Points, in no order, along strands that fork and pass close to each other.
Two points are linked if the straight distance between their rows is under 142. Some points are linked to none.
tob: [  1  35   3 -13 -17 -17  59 -20  31  15 -20 -26 -10 -42 -26  17 -10 -27
  39  11 -17  -7  50   9 -35  -2  42  21 -28 -24  13   7  39  -5  -7  -7
 -32 -13 -23 -61  -5  34  19   7 -30  -1 -21 -22 -22  22   8   2  35 -15
  25  23  24 -40  16  51 -14   1]
keku: [ 19 -23  -4   5   1  22  48  12  21  15   5   2   6   0  18  12  -6  20
  18 -31 -27 -32 -52 -40  40 -22  -1 -24  29  -3  15  -8   1  -3 -41   9
  32   5   3   9  18 -23  21   2  34 -14  -6  43   0  13  27   5 -45 -50
 -45  -1  38  43   4 -19  56 -28]
bes: [  0 -24  10 -10 -15  -1  43   1  -5  30 -12  14   0  10   9  19 -43  38
 -21 -42 -18 -12 -41 -25  26 -13   2  12  16   0  -7 -29 -14 -39 -12   1
  53  20   2  14  44 -32  35  -9  45 -17  20  37  24 -24  30   3  -7   0
  30 -20   6  26  13 -17  24 -13]
raf: [ 21  28  15   0 -50   5  48 -10  52  37   7 -13   8 -27 -58   6  24 -23
  30  19  -6  34  48   1 -51  10   9  27  -7 -36   2 -27  -1 -14 -16  20
 -55 -24  16 -57 -13 -14  11  -1  10  12 -32  -3 -47   8  -1  -3  22 -39
  -8  30  38 -27  27  33 -23  10]
Lamo: [  2  -6  -5  -6  29  -6 -41  -2  19  24   0   4 -46  15  45   2  13   7
  16  11   9 -49 -54 -13  37 -19   6 -29  11  22  -6  21   7  25 -24 -20
  18 -16 -12  34 -23  29   7 -21 -15 -33  20 -16  20  39  32 -12 -30  -3
 -40   1  19  44 -26  27  36 -20]
Fen: [ -8  10 -17   8  34 -15 -40 -18 -13  -3 -36  -5 -21 -18  54 -18 -23  41
  -8   6   4 -10 -54  11  40 -18  -1  -5  -3  19   6  23  29  27 -18 -13
  16 -22 -33  -2 -27  34  23 -11 -46 -25  30 -30  20  28  31 -37 -12  38
 -21   7   4  -8 -39  13  -5 -16]
Rur: [  5  -2  27   5 -61   8  45   3  56  85  33   9   1  -8 -34   5  30  -6
  28  -2  -4  22  10 -24 -39   7   6  27   0  -8 -19 -38 -18 -53 -28   9
 -29   6  25 -43   2 -64 -11 -15  43 -21 -36  10 -40  -8   8   7  -3 -45
 -24  17  43  32  48  27   5  12]
nifu: [  0   2  19  -8 -42  29 -23  16  43  33  43  19   3   9 -20  12  70 -19
  42  -2  21   5  25 -36 -29  -8   5 -20  -7  -7 -15  10 -13 -16 -26 -12
 -41  14  42 -14  -1 -38 -20 -10  26 -22 -28   8 -19  17 -21  16 -38 -45
 -48 -16  13  44  35  22  14  23]
nikal: [ 11  10  27 -23 -20   0 -15 -14  40  43  -2   9 -38   8 -34  -6   6   1
   8   3  10  -7  29  -3 -19   6  13  24  -3  -1  -9 -10 -10  -6  -8  17
 -18  -3  18 -10  10 -14  24  11   5   7 -27  11 -17  36  14  32 -10  -3
  25  24   2  22  11  30 -29  26]
vel: [-21   0   1  19  21   7   9  -3 -33 -26 -12   2  14  -6  27 -26 -18  38
 -35  -3   7  15 -18  18  36  -2 -28  22  13  13  32  16   3  59  12  22
  25  -6 -16  -7 -26  13 -16   6  -1  34  29 -10  22   1  -9  -3 -15  38
   2  26 -31 -25 -24 -42 -16 -24]
sir: [-13 -28  19  -6  22  25  -4  19 -40 -21  11  19   9  20  24 -17  -8   3
 -11 -22   2  -8  -1   8  46 -11 -24 -19  19  19  22  -8 -64  22  24  13
  53  21   1  50  -5  -8 -25  -8  42  20  45   7  49 -12 -12   2   8   9
   4  -3 -38  26 -20 -41  22 -41]
boto: [ -3   9 -28   0   7 -11 -65 -12 -62 -61 -31   0  41 -11  22  18 -43  30
 -28 -15  11  23  -9  12   0   1 -24  -6 -15  44 -33  50  30 -28  12 -33
  27  17 -45 -28  22 -20 -17  22 -30   0  -7  11   2  -8 -19   5   3  28
  31 -68  -1 -26  22   3  -4  33]
bavid: [ -9   4  15 -11   6 -10 -10 -14   3  26  -2   8 -30  12   7  -5 -22  46
 -32  -4  14   2 -36   1  23  -4   7  17  20   4  -7 -18  -5  10 -10  18
  18  -1  -1   6  18  -1  34   8  11   3  16   3  19  10  21  13 -21  35
  25  23 -19  14   1   4 -19  -3]
Seno: [  9 -18   6 -31 -11  20 -72   5 -42 -46   0   5 -14   3 -38 -26  -2 -43
  -8  -1  34   1  77  34  -7   8 -17 -17  -3  43  -7  32 -66 -12  36 -13
  19  36   1  41   6 -20 -22   7  11  28  -7 -13  36  13 -38  27  41  18
  39 -25 -55  31   7  20 -39  23]
mev: [ -6  -1 -25   5  20   6 -49 -26 -51 -52 -25 -16  25 -33  14   1 -33  29
 -34 -16  15  12  -9  28  -5  -9 -21  24  -6  60  -5  64  28 -14  15 -41
  36  17 -61 -32  10  -2 -18  17 -28  23  -6 -13  23   5  -6   8  14  27
  52 -51   6  -3   9  -8 -20  16]
pala: [ 14  13  21  13 -44  11  60  -2  49  66  28  -8   0 -17 -37   5  26 -15
  24  12 -12  30  23 -12 -46   6   6  24  -1 -31  -1 -47 -13 -37 -25  19
 -49 -11  23 -51  -9 -36  -3 -10  20  -5 -41   0 -50  -2   9  -6  13 -36
 -22  28  53  -9  44  34  -5  -4]
teni: [ -2  28  23  -3   7  -8 -15   9  -3  33   9  12 -35  33  18  22  19 -14
 -11  -2  -7 -11 -11 -15  -2   8  14 -14 -22 -37  -5 -24  14   3 -21  -1
 -36 -11  14 -10   9   1  15   1 -18 -34 -25   3 -36   3   6  -2 -15  31
 -10   6  -3 -21  -7  18 -30   6]
Bovam: [ -4  33   6  20  16  19 -34  11  -8 -34   7   5   2   6  23  -1  13  30
   3  -1  10  -6 -33 -19  27 -13 -14 -34  14  -3   4  15  27  40 -20   2
 -10 -27  -4 -17   5  -5   4  12  -8  11 -13  11  -8  20 -28   3 -64   3
 -65   1  13   8 -16  -4  18   7]
tuda: [ 15  22 -35 -12 -14 -45  28 -22  -7 -33 -10  -7  -4   6 -14  11 -25 -29
 -17   4 -27  10  36 -24 -50  37  29  -3 -45 -31 -27  -7  45  -1  -2  -6
 -37  -7   8 -26  12  39   5  34 -33 -31 -24  -6 -26  -7 -14  11  46  16
  42   9  -8 -62  10  14 -46  22]
Kubo: [ 20 -16 -14 -47 -11  -1 -62  24 -12 -27  -4   1  -4  -2 -23   2  33 -78
  34   9  12 -14  73  13 -19  39 -13 -34 -16   2  13  22 -13  -6  33 -11
 -32  16  20  30 -18   9  -5  -6 -33  17 -32 -14 -19   9 -44   4  25 -15
  -3 -19 -25  -9 -12  15  -4  17]
sep: [-10   6  13  12  16  21 -80   8 -68 -62   9   8  16  18  15 -16   1  23
 -35  -2  18  16  17  24  35  -6 -33 -13   7  37   1  37 -47  29  31  -8
  31  15 -17  10  -4 -23 -43  15  -3  23  20  -4  38   6 -54  17  -3  28
   0 -36 -28   9   1 -20  -9  -6]
gised: [-11  26   2  30   1  10  -4   1 -25 -40 -13   2  26  -7  -2 -11 -20  63
 -51  -7  23  33  -5  11  14  -5 -27  26  11  13  13  13  22  53  -3  24
  11 -25  -4 -40  -9   1 -12  23   5  46   8  -1  10  -1 -27   1 -26  44
  17  29 -28 -40  -3 -34 -37   7]
Nev: [  2 -25   6   7   8  29   9  32 -34 -39   9  15  32  10  20   1 -11  19
  -4 -24   1 -10 -16 -10  46  -9 -33 -31  29   9  20  -9 -34  19   4  19
  51  11   7  25   3 -20 -13  -7  47  21  32  18  27 -19 -24  -7 -27 -15
 -27 -18  -8  18 -10 -48  46 -34]
gomo: [ 17 -19   5  -4  -6  10  17  29  -2 -19   1   2  30   3 -27   1  12 -31
  10   7   9  12  40  18 -15  16 -21   3  12  -4  15 -18 -11  14  28  15
   5   0  26  12 -11   3 -15  -8  18  44  -1   8   5 -21 -21   1   2 -25
  15   0 -14 -18  -7 -31  19   2]
Tal: [  4  -6  17   0   2   8  28   5  23  52  18  18 -34  11  10  18   1  23
  12 -16 -13 -24 -66 -30  39 -18  11 -13  13  -6  -7 -16  -6  10 -43   1
  26   0   9  13  12 -15  25   1  30 -26  -8  17  -6  26  29  16 -51 -29
 -36  16  16  54   9   2  36 -23]
mam: [ -8  -7   2   3  25  23 -82 -10 -43 -52   8   7  -4   6  29 -37   5  30
 -16   2  17  -6 -12  15  52 -17 -32 -21  12  53   6  49 -36  30  19 -13
  31   8 -24  23 -19 -15 -27   1  -7  20  28 -20  44  21 -32   6 -18  15
 -26 -22  -7  34 -18  -9   9 -14]
Kenoz: [ -6   1  -2  34  29  22   5  -1 -22 -31 -22  -5  11 -19  29 -22 -19  45
 -17  -9  -2  -8 -42  15  48  -3 -27   3  15  18  37  24  12  50   4  11
  32  -9 -32  -7 -28  21  -9   0  -3  34  35  -9  22   8  -6 -20 -36  14
 -32  19  -4  -1 -34 -43  18 -27]
Gere: [  8   0 -46  -3  14 -37 -10 -11 -50 -68  -3  -8   9  13  11 -23 -21 -39
 -49   1 -25  14  30  -7 -18  48   7  -2 -35 -13 -28   4  15  35  16  17
 -16  10  12  14  -6  46 -27  45 -34 -25  -6   7   3  -2 -42  15  60  35
  27  15 -52 -60   0 -14 -42  16]
fir: [ 23  -1  -6 -21   2  -6 -18  21 -23 -29  13  -5 -14  15 -29  -8  26 -78
   6  18 -19   3  70   7 -20  41  -6 -14 -22 -11  -4 -11 -16  27  26  22
 -30  16  20  47 -11  36  -7   2  -8  14  -7  -2   0  13 -46  21  33 -11
   3  16 -42 -22 -23  -1  -8  14]
lide: [ -5  25  23   3  -8  12  12 -13  24  55   8  10 -36  12  -4   0 -17  66
 -19 -12   8  -2 -66 -19  33 -12  12  12  16   2 -18 -20  -7  13 -38  15
  16  -9  -1  -6  26 -25  44  12  26  -4  -4  20   0  30  32  18 -55   5
 -10  28   8  34  16  10  -9   1]
pidav: [  0 -10  -1  15  14  31  34   2  22  11 -41 -35  25 -59  -6   2 -10 -17
  46  -5 -10 -46   4  40  -5 -14   8  18  15   6  36  47  28 -16  12 -15
  14   1 -43 -28 -22  36 -12   0 -28  30   9 -23   7 -11  29 -21   1 -35
  10 -10  24   6 -18 -18  36 -16]
Zafa: [ 23  -7 -28  -1 -15 -17   2  22 -16 -39  20   3   5  29 -63   3  23 -61
 -12  21 -26  24  73  -3 -30  48   0 -15 -31 -23 -27 -19  -8  15  22  19
 -41   8  32  30  -9  33  -9  -1   8   7  -8   7  -3  -8 -54   7  56 -16
   5   8 -42 -42  -8 -13 -15  30]
telam: [-17 -20  13  -1  37 -16 -18   4 -14  14  12   7 -39  19  26 -37   4   0
 -22  11  10   9 -19  21  48   4 -11 -12  13   3  24  -6 -32  45  19  24
  17 -17   6  54 -34  24  -2 -22   4   5  44 -10  28  21   8  -7   4  33
 -20  49 -43  18 -48 -10 -11 -31]
Luto: [  9  31   2  37  -6  34  22  29  25   4  46  -6  28   3   3   5  50   6
  22   4  -9  13 -48 -45   1 -33  -5 -35  15 -38   6 -17   6  12 -44  11
 -24 -12  24  -1  -3 -24 -18   3  27   0 -32  20 -39  10 -13  -1 -56 -44
 -91   0  47   8  25  -4  35 -10]
paro: [  5  51  11  41   9  26  11  31   8  -7  40  -1  12   9  22  16  54  -2
  13   6 -16   3 -53 -38   4 -30   5 -40   1 -51  11 -13  29  15 -38  -7
 -40 -18   3  -7 -10 -14 -13  -8   1  -5 -30  10 -50   1 -12 -26 -46 -11
 -82   5  47 -25  23  -1  26 -16]
puva: [  6 -16  16 -40 -10  16 -35  10  32  23   9  13 -39   7 -29 -11  48 -56
  38  12  27 -40  50   6  -9  12   0  -9  -1  20   8  21 -38  16  13   5
 -12  16  33  33 -13   6   0 -11   6  21 -16  -6  13  42  -3  36 -16 -28
   7  15 -19  50 -14  23  -4  10]
kepe: [  1  11   3  34  24  22   8  12  -5 -26   1   2   3  -3  24 -11  -4  40
  -8   0   4  -5 -54  -4  51  -5 -29 -28  19  -6  27  12  15  61 -18  19
  13 -22  -2  -5 -14  10   1   1   6  34  12   6   3  14 -14 -12 -62  -2
 -70  17   7   5 -28 -27  38 -27]
matel: [  2  14 -11   9  25  23 -45   8  -2 -42  21  -1  -7   0  27  12  31   1
  29   8  13 -23 -24 -31  18 -32  -3 -50  17   2  11  36  14  37 -30  -7
  -9 -15   1   5  -4  -8 -13  12  -7  -4 -28   6  -8  34 -28  14 -71 -25
 -86 -16  19  23 -12  19  41   3]
gon: [-17 -10 -15  -3  31 -20 -52 -50 -27 -24 -16 -10 -12 -21  28 -27 -32  59
 -44   2  11   6 -39  21  41 -27  -2  17  15  58 -26  36  -7 -17  17 -13
  39  21 -55  14   7   0   6   0 -20 -14  36 -21  46   6  37 -10   9  54
  41 -21  -1  16   7   4 -25  -4]
kipor: [ 12 -18  -1  -4 -32 -19  34   9  25  10  29  12   9  15 -59  12  41 -46
  39  25  -6  28  49  -4 -55  24   8   6 -12 -28   7 -45 -17 -27  13   4
 -52   5  31   3 -10 -26  -8 -37  14  11 -13  -4 -36 -38  -8 -14  43 -51
 -22 -16  19 -20  15   3  10  10]
Gibap: [ -8 -26 -25 -43  13 -59  34 -36 -11  -8 -11  -8 -15   4   6  11 -52 -39
  -5   6 -35 -10  14   3 -41  27  22  15 -24   8 -25   2  10 -36  27 -20
  17  23 -23  15  25  35   1  -9 -15 -23  14   5   2 -36  13  19  58   6
  58 -27  -9  -8  -3  -2   4  11]
Sab: [ 14  -2  16 -36 -11   6 -23  -8  20  15  -4   6 -34  -2 -32 -12   6 -15
  13  10  16 -21  39  16 -11   9   4  17   1  15   2   0 -22   3   9   9
  -7   8   8  16  11   5  23  -1   1  22 -11  -4  13  29   5  36  -4   1
  40  16 -16  26  -2  18 -22  25]
fuv: [  9  10  -8  45 -35  54  40  31  43  15  29  -7  57 -10 -21  -5  37  22
  24  -8   2  24 -21 -25   6 -16  -6 -10  33 -25   4 -14  -8   4 -28  18
  -9 -13  38 -22  -3 -42  -5   6  35  27 -25  41 -35   3  -3  -2 -45 -64
 -60   6  42  13  28 -14  37   6]
roda: [ -6  32   9   8 -13 -22  10  -9   4  18  -3  14  12  17  12  27 -13  39
 -21  -9 -17  20 -26 -28 -17  -7  13  20 -15 -30 -29 -28  44 -36 -34 -10
 -17  -8  -9 -53  38 -19  12   6   3 -47 -16  19 -25 -33   8  -1 -13  27
   9 -18  22 -30  15   7 -10  34]
moz: [-21 -32   2 -12  38  -3 -77 -12 -36 -17   4   0 -13  13  42 -45   1  -8
  -9  16   7  -7  -3  38  54 -22 -13 -14   5  54   8  24 -49  17  30 -19
  36  14 -27  59 -26   9 -28 -18 -14 -11  49 -27  53  15   0 -11  28  33
   0 -10 -29  36 -26  -9   0 -24]
Tufip: [  3 -28  15  -9 -12  14   7  52  -7  -7  20  10  21  22 -10  17  31 -55
  21   5   7   3  35   6 -11  15 -16 -25   6 -20  13 -26 -30   1  27  18
  -9  19  46  45  -6  -2 -23 -28  19  24  10   7  -2 -40 -36  -6   9 -37
 -13 -14 -24  -2  -8 -28  38 -11]
supaf: [  3  19  -2   8  32 -11 -30  -3   9  25 -10   3 -49   5  47  -3   4  17
  11   8   2 -37 -64  -4  39 -22   5 -29  -2  -1   4  13  30  31 -31 -26
   3 -38 -22   7 -15  32  15 -16 -39 -34   8 -19   2  45  33 -31 -25  26
 -49  20  21  17 -34  28  18 -27]
koz: [-14  26   1   1  16  -9 -42 -14 -22  -6 -20  10 -28   2  35  -5 -17  56
 -35   1  13   4 -57  -3  34   1   6  -6   4   3  -4  10  25  29 -19   3
   3 -14 -18 -15   2  15  34   2 -32 -15  12 -12   6  21   9  -6 -23  55
  -6   6 -17 -15 -18  14 -27   1]
topo: [ -6   1 -13  -1 -16 -16 -34   5 -24 -37 -15   9  45   8  -2  28 -25  13
 -12   0   9  18  10  15 -27   6 -13  -8 -10  28 -31  16  22 -36  14 -34
   9   4 -25 -23  32 -24 -13   0   2  -1  -5  13   1 -35 -24   4   7  15
  30 -63  -7 -11  17  -6  22  37]
Gula: [  6  -3 -21   2 -27 -32  51  -4  18  -1  18   5  22   9 -38  32  22 -33
  15  25 -15  28  33  -5 -69  25  18  15 -15 -32  -5 -44  13 -41  15 -16
 -45  -6   8 -19   3 -17  -9 -29  -2  -5 -11 -11 -46 -52  -3 -25  52 -26
  -4 -15  27 -37  15   7   1  16]
nurez: [-27 -19 -22   1  48 -44 -25 -24 -18  -1  -5 -10 -23  -5  34 -59 -16   7
 -29  24  -5  18 -15  26  41 -13  -7  16   3  16  28  11 -23  37  25  14
  16 -10 -19  50 -41  40  -7 -11 -27 -11  57 -39  44  27  22 -25  34  44
  14  51 -34   4 -43  -6 -32 -36]
Toz: [ -8  -8  -4  -9  26   4  -7 -24  -4   8 -28 -15 -18 -26   9 -16 -19   9
   7   9  11 -18   0  33   2 -10   5  35   9  38  12  30  11  -5  21  -3
  18   2 -36   2  -8  29  12   3 -22  21  14 -38  30  14  37   4   7  14
  46   6  -3  17 -20   4  -9  -2]
rak: [ -3  -4   0  13 -38   4 -12  36  16  -3  33  22  37  19 -30  15  71 -32
  44  15  25  21  26  -9 -45  15   3 -27  -3 -26   1 -22 -21 -30  11 -18
 -44  11  48  10 -16 -44 -22 -42  18   5  -8  -4 -31 -40 -27 -19  21 -50
 -47 -47   7   4  17  -5  26  19]
Gifoz: [  7  31  38  -4 -38  14  -9 -15  49  78  10  10 -31  -2 -22   3  23  17
   7   1  13  -1   8 -17 -16   3  17  25  -5 -12  -9 -16  -4 -11 -34  10
 -32 -15  22 -35  17 -34  26  27   8 -16 -47  18 -32  48  13  37 -32  -3
   1  34   8  30  35  38 -41  24]
Kezir: [ 10 -26  -6  -7  19  -3  56  14  -7   1  -7  -4   7  -6   6  17  -8 -42
   8   0 -23  -6  21   5   6  17  -8   2   6 -26  32 -22  -5  23  19  31
  14   6  12  35 -13  27   0 -11   0  23  20   4   9 -16   0  -9  15 -18
  17  25 -20 -18 -22 -40  12 -40]
zeg: [ 16  13  15   9 -23 -16 -21   4   1   3  21  25  -6  46 -36   0  10 -14
 -31  -4   7  20  47 -17 -29  32  10   2 -36 -40 -16 -37  -9 -23 -20  22
 -49  -1  43   6  26 -20  21  29   1 -44 -44  18 -16   0 -14  12  16  23
  -5  13 -26 -35  -8  24 -56  46]
siko: [  7  42  19  18   0  13 -12  26   0  12  25   5  -6  24  22  28  49  -5
   2   1 -14  -5 -35 -29  -9 -15   2 -27 -18 -44  -3 -20  24  -4 -30 -13
 -49 -11   8 -20   0 -11  -6  -3  -7 -27 -28   9 -46  -4  -8 -22 -33  16
 -44  -4  28 -29  18  12  -4  -6]
Gozik: [-14  34  -4  18   2  13 -35 -12 -24 -32 -22   6   8 -16   7 -13 -22  65
 -41 -14  28  21 -20   7  19   1 -12  17   5  17   1  25  31  27 -13   2
  -1 -22 -16 -48   9  -4  23  24 -23  22   4   3   2  20 -12  10 -34  51
  16  13 -20 -25  -1   4 -48  24]
punar: [  9  24  13 -10 -28   0  46  -5  45  22 -19 -17   2 -36 -48  10  -1 -19
  29  13  -8  12  56  15 -44   8  18  26 -10 -24   7  -3  18   5  -6   7
 -33 -25   1 -48  -5  15  15   5  -5  19 -24  -5 -21  17   6  11  20 -28
  19  23  26 -26  17  26 -13   7]
rir: [  8  -4  -6  14 -17 -17  -7  10 -25 -30  19  12   7  44 -37  -3   1 -21
 -40   7  -7  32  49  -1 -26  37  -4   2 -33 -24 -26 -37 -13   1  -6  33
 -36  -2  42  19  18   6  -2  32  18 -19 -20  22   3 -13 -48  19  32  11
   7  16 -50 -45 -15  -3 -41  41]
Gisu: [  5  33  32  13 -12  -7  -3  12   8  44  30  26 -35  44 -13  15  16  -1
 -36  -7   6  19   6 -20 -13  14  11   3 -41 -55  -5 -38   3  -7 -40  20
 -52 -17  39 -11  19 -15  25  26  -2 -45 -44  22 -35  -1  -2  15  -5  31
 -15  23 -11 -30  -1  24 -56  14]
vupip: [-16  -2  -1  -5   3 -43  29 -22  -1  10 -18  12  10  19  13  24 -47  24
 -34 -16 -10  17 -31 -23 -18   3  24  23  -5 -20 -33 -30  28 -41 -17  -7
  10   8   2 -27  40  -5   6   5  13 -36  -2  27  -1 -54  18   3  11  31
  44 -21  -2 -30  12 -12  -6  25]
vuv: [  3 -12   1 -10  15  28 -10 -18  19   3  -6  -3 -29  -2   5 -16 -19  49
   2  -7  18 -41 -37  -1  38 -33  -1   2  34  47 -14  22 -23 -17   6  -8
  54  23 -25  31  28 -11  11  -9  34   5  27 -14  47  12  43   8 -24  -5
  18 -14  16  72   4  13  21  -1]
Bilel: [  0 -18  11 -11  -6 -27  50 -10   4  44  -7  13  -6  21   7  27 -46  18
 -23 -25 -23   5 -26 -26   1   3  20  21  -2 -27  -8 -53  -4 -39 -12  11
  26  10  14   3  36 -17  25  -3  32 -33   8  37  -5 -36  27   9   5   7
  39  -1   0  -4   2 -16  -3  -4]
simu: [ -3  -8  27   6 -61  26  18  18  60  67  31  13  13   1 -49  -7  49   1
  35  -7  23  30  26 -26 -25   2  -8  14   3  -1 -22 -18 -37 -26 -26   3
 -31   9  50 -25   2 -67 -11  -3  62  -2 -31  24 -22  16   6  24 -30 -52
 -37   5  24  43  39  14  11  29]
fab: [-10   4 -21   9  27   5 -33 -46 -46 -40 -13 -18  -3 -27   5 -22 -27  33
 -41  -3  27  21  -2  26  25 -26 -23  42  18  74  -6  63 -11 -19  28 -28
  44  35 -50 -11  12   0 -22  19 -10  24   9 -24  38  -6  14   2  25  48
  70 -31   0  20  15   2 -37   0]
Manos: [-13 -26 -29 -45  23 -59   6 -49 -17 -12 -13 -15 -21  -2   8 -13 -52 -33
 -31   9 -17 -10   4  10 -18  20  32  14  -9  22 -40   8  -9 -36  35  -6
  27  36 -20  39  30  34   5   0 -10 -35  20   3  23 -19  21  21  59  31
  70 -17 -30   1   3  15 -10  16]
satu: [ 11  35 -25 -28 -12 -29  18 -21   0 -15 -16  -9 -11 -14 -10  21 -15 -28
  10  -3 -14  -6  40 -16 -34  21  40   4 -46 -29   3   9  42  -2  -1 -14
 -42 -11  -7 -51   5  28  13  36 -48 -35 -27 -28 -43  17   3  -6  37  17
  27  11   3 -69  11  51 -50   9]
nuv: [  9 -10   6   4  -7  20  14  30  -2 -18  10  13  30  13  14  26 -10  17
  12 -16 -10  -6 -28 -30  26 -22 -13 -36  12  -1   0 -18  -7  -8 -16   2
  27   8  12  18  19 -25   4 -11  43  -3   8  27   7 -23 -13   2 -32 -34
 -36 -31  16  18   2 -31  62 -10]
Dese: [-22 -28 -21 -39  31 -47 -41 -47 -23 -12 -17 -16 -20 -10  37 -20 -40   4
 -39   9   4  -9 -15  23   7  -1  25  15   3  34 -34  15 -11 -26  30  -5
  26  26 -32  29   8  26  11   0 -26 -38  28 -10  27  -4  34   0  38  58
  61 -20 -21   0   0  14 -26   2]
risek: [  2   8  -3  18  -4 -18  76  11   6  13  11  -6  18   4   2  39  10 -25
  11   7 -33  15  -5 -12 -45  -6  26  11 -19 -61   5 -49  28 -22   4 -14
 -31 -12   4 -12  -5  -1 -12 -19 -10 -17  -5 -10 -47 -52   9 -32  27 -11
  -1  -3  35 -55  17  -4  -5 -19]
bepo: [ -1 -13  -4 -26   9   8 -39 -19  -9  -9 -16  -2 -23 -11  -8 -17  -3 -13
   1  14  17 -20  29  26  -9   4  -2  16  -2  38   1  28 -16 -13  32  -8
  11  20 -18  18   5  10  11   1 -13  17   1 -26  20  16   9  17  16  21
  56  -5 -17  25 -10  17 -16  18]
Kifa: [-22  -9 -17  14  36 -32 -34 -25 -14   8 -33  -8 -21 -18  53 -42 -26  32
 -18  13   9   8 -41  24  36 -19 -10   3  -5  21  24  27  18  27   0  -6
  11 -31 -28  13 -43  49  12  -9 -55 -21  50 -47  35  37  28 -39   6  46
  -6  33  -9  -8 -42  12 -28 -36]
lar: [  4  10   4  38 -37  65  50  29  55  35  15 -26  47 -28 -28 -14  21  25
  18 -13   5  13  -7   0   9 -15 -11  12  31 -22  11 -13  -6  11 -22  18
  -3 -21  33 -39 -12 -29   0  17  20  55 -19  47 -31  24  12  -7 -43 -47
 -34  30  40   7  20 -10  17  -5]
vakid: [  1  20 -42  10 -18 -53  39 -17  -9 -53 -21 -19  24  -7   1  16 -35 -17
 -14  13  -9  21  17 -12 -45  33  23   3 -34 -17 -25 -10  55  14  -2  -2
 -18 -21  10 -35  -1  34 -19  42 -18 -14 -16 -17 -17 -37 -23   6  58  10
  47   5  -3 -66  18 -16 -35  10]
fele: [ -1 -23  -8  -9  32   0 -31 -14  25  14 -16  -2 -31   0  39 -15 -18  34
  16   4   0 -50 -53  -5  34 -33   0 -12  18  41 -16  19  -2  -7  -7 -16
  44  -6 -36  43  -4  21  18 -21  -4 -29  30 -25  41  25  48 -14 -20   0
 -15  -9  22  62 -15  17  39 -15]
mus: [ -2  12   9  30 -10  42  66   3  54  30 -26 -35  29 -64 -24  -7   0  11
  48 -17 -13 -30   3  25 -11 -23  18  10  24 -11  16  28  33 -35  -8 -13
   6 -14 -35 -60  -7  10  -2  -2 -19  39  -5   7 -20  -2  19 -20  -1 -45
 -10   7  33   6  14   4  35  -5]
lelib: [  0 -21 -13 -13  23 -15  59  -2  -6   3 -23 -16   6 -15  13  26 -16 -40
  17   0 -28 -14  10  11 -14  13  14  12   2 -14  23  -7  24  -1  27   9
  17   5 -12  14  -7  35  -2  -9 -12   3  14 -15  -2 -32  17 -11  26 -16
  27   6  -5 -21 -15 -28  19 -26]
Bika: [ -2  -7  -8  -7 -20 -18 -16  12 -11 -22  -8   6  32   7 -21  30  -3 -17
  16  13   8  12  33  17 -47  17 -11  -4 -11  15 -11   8  19 -36  22 -34
 -13  -2  -6 -16  10 -22  -8 -16  -1   5  -8   5 -18 -44 -21  -6  17  -7
  20 -48  -3  -7  13  -3  23  31]
doza: [ -1  24  14  42 -30  53  78  12  60  52  -8 -31  39 -55 -23  -8   5  18
  31 -22  -8   2  -5   8  -2 -23  14  19  21 -28  13  -8  11 -17 -25   6
  -1 -19   3 -67 -11 -11  -1  15  -5  32 -19  31 -31  14  16 -19 -24 -51
 -19  34  48  -4  32   9  16  -9]
tud: [ -7 -20   1  -4  34 -15  14   6 -30   3   1  -2 -22  18  20  -9  -2 -32
 -13  10 -14  -5   5  17  28  15  -7  -1   6 -15  22 -17 -22  44  22  32
  14   1   7  46 -26  36  -4  -9   0   9  22  -9  23  -1 -10   0  17  15
  -1  37 -44 -12 -38 -27   2 -35]
fovig: [ 11 -32   9 -14 -13  24  34   8   5  17  -4  10  -1   2   0   4 -28  30
  -3 -43 -10 -35 -31 -20  32 -18  -7  -5  27  27  -2  -4 -33 -27   8   6
  61  21   5  34  30 -35  27  -6  53   7  25  26  43  -3  31   7 -18 -15
  24 -10   9  60   7 -16  27 -24]
nired: [  4 -17  -9 -28 -23 -14 -36  23  -9 -24  -2   7  20   6 -36  16  23 -56
  35  18  14   4  59  26 -51  28 -16 -18 -11   9  -1  13   1 -28  37 -29
 -26  14   8  13  -6 -14 -13 -28 -15  14 -17  -7 -21 -30 -36  -5  32 -24
  -2 -47 -11  -1  12   0  17  21]
vud: [  1  -6  23  -9 -42   8 -29  34  24  12  33  19   9  26 -19  18  61 -31
  37   3  29   6  40 -22 -35   6   2 -32 -12 -12 -10  -5 -19 -16  -4 -10
 -44  12  57   8   7 -32 -19 -18  21 -10 -17   4 -18 -14 -28   8 -12 -32
 -33 -32  -3  21  19   7  12  26]
finut: [-14 -40   8 -13  44   7 -27  -9 -29  -3  -1  -7 -13   7  26 -36  -6 -14
   5   2   6 -22  -5  32  44 -23 -16   4  16  41  22  18 -53   2  39  -6
  55  21 -24  56 -19  17 -25 -16   6   9  54 -19  60  -3  16  -7  22  14
  24  -6 -19  41 -30 -23  13 -37]
temil: [ -1 -16 -24   2  16 -20  74  11 -12 -10 -13 -20  39   2  27  48 -17 -23
   2 -13 -32   4 -10 -10 -28   3  13  11   2 -46  12 -33  39 -12  16 -13
   1  -3   3   1  -7  10 -13 -16  -8 -11  11  -1 -32 -63   7 -40  28 -15
  19  -8  18 -49   8 -42  17 -32]
saper: [-10 -18  -6  17  28  13  12 -19   3  14 -45 -21   1 -42  17 -11 -17   1
  23  -3  -2 -36 -14  40  10 -19   2  28   2  27  30  35  23   3  12  -9
  21  -8 -36  -7 -24  48   6   4 -31  14  25 -44  34   2  37 -15  10  -3
  20  11  10   5 -36 -13  13 -17]

A fork is a point with three links. Follow the links from the first point to the second and name the forks in between, in order.
fele; nuv: Fen, koz
Kenoz; risek: koz, Fen, Kezir
rak; gomo: Kezir
paro; Gifoz: Sab
koz; tud: Fen
vuv; temil: Fen, Kezir

Follow the links from the first point to the second, and from the first to the third. Name the last point that the two ways share.
keku; Kezir; vuv: Fen
kepe; Nev; Bilel: koz
Bovam; bes; Tufip: Fen
gised; nuv; Kezir: koz
Tufip; bes; Rur: Kezir
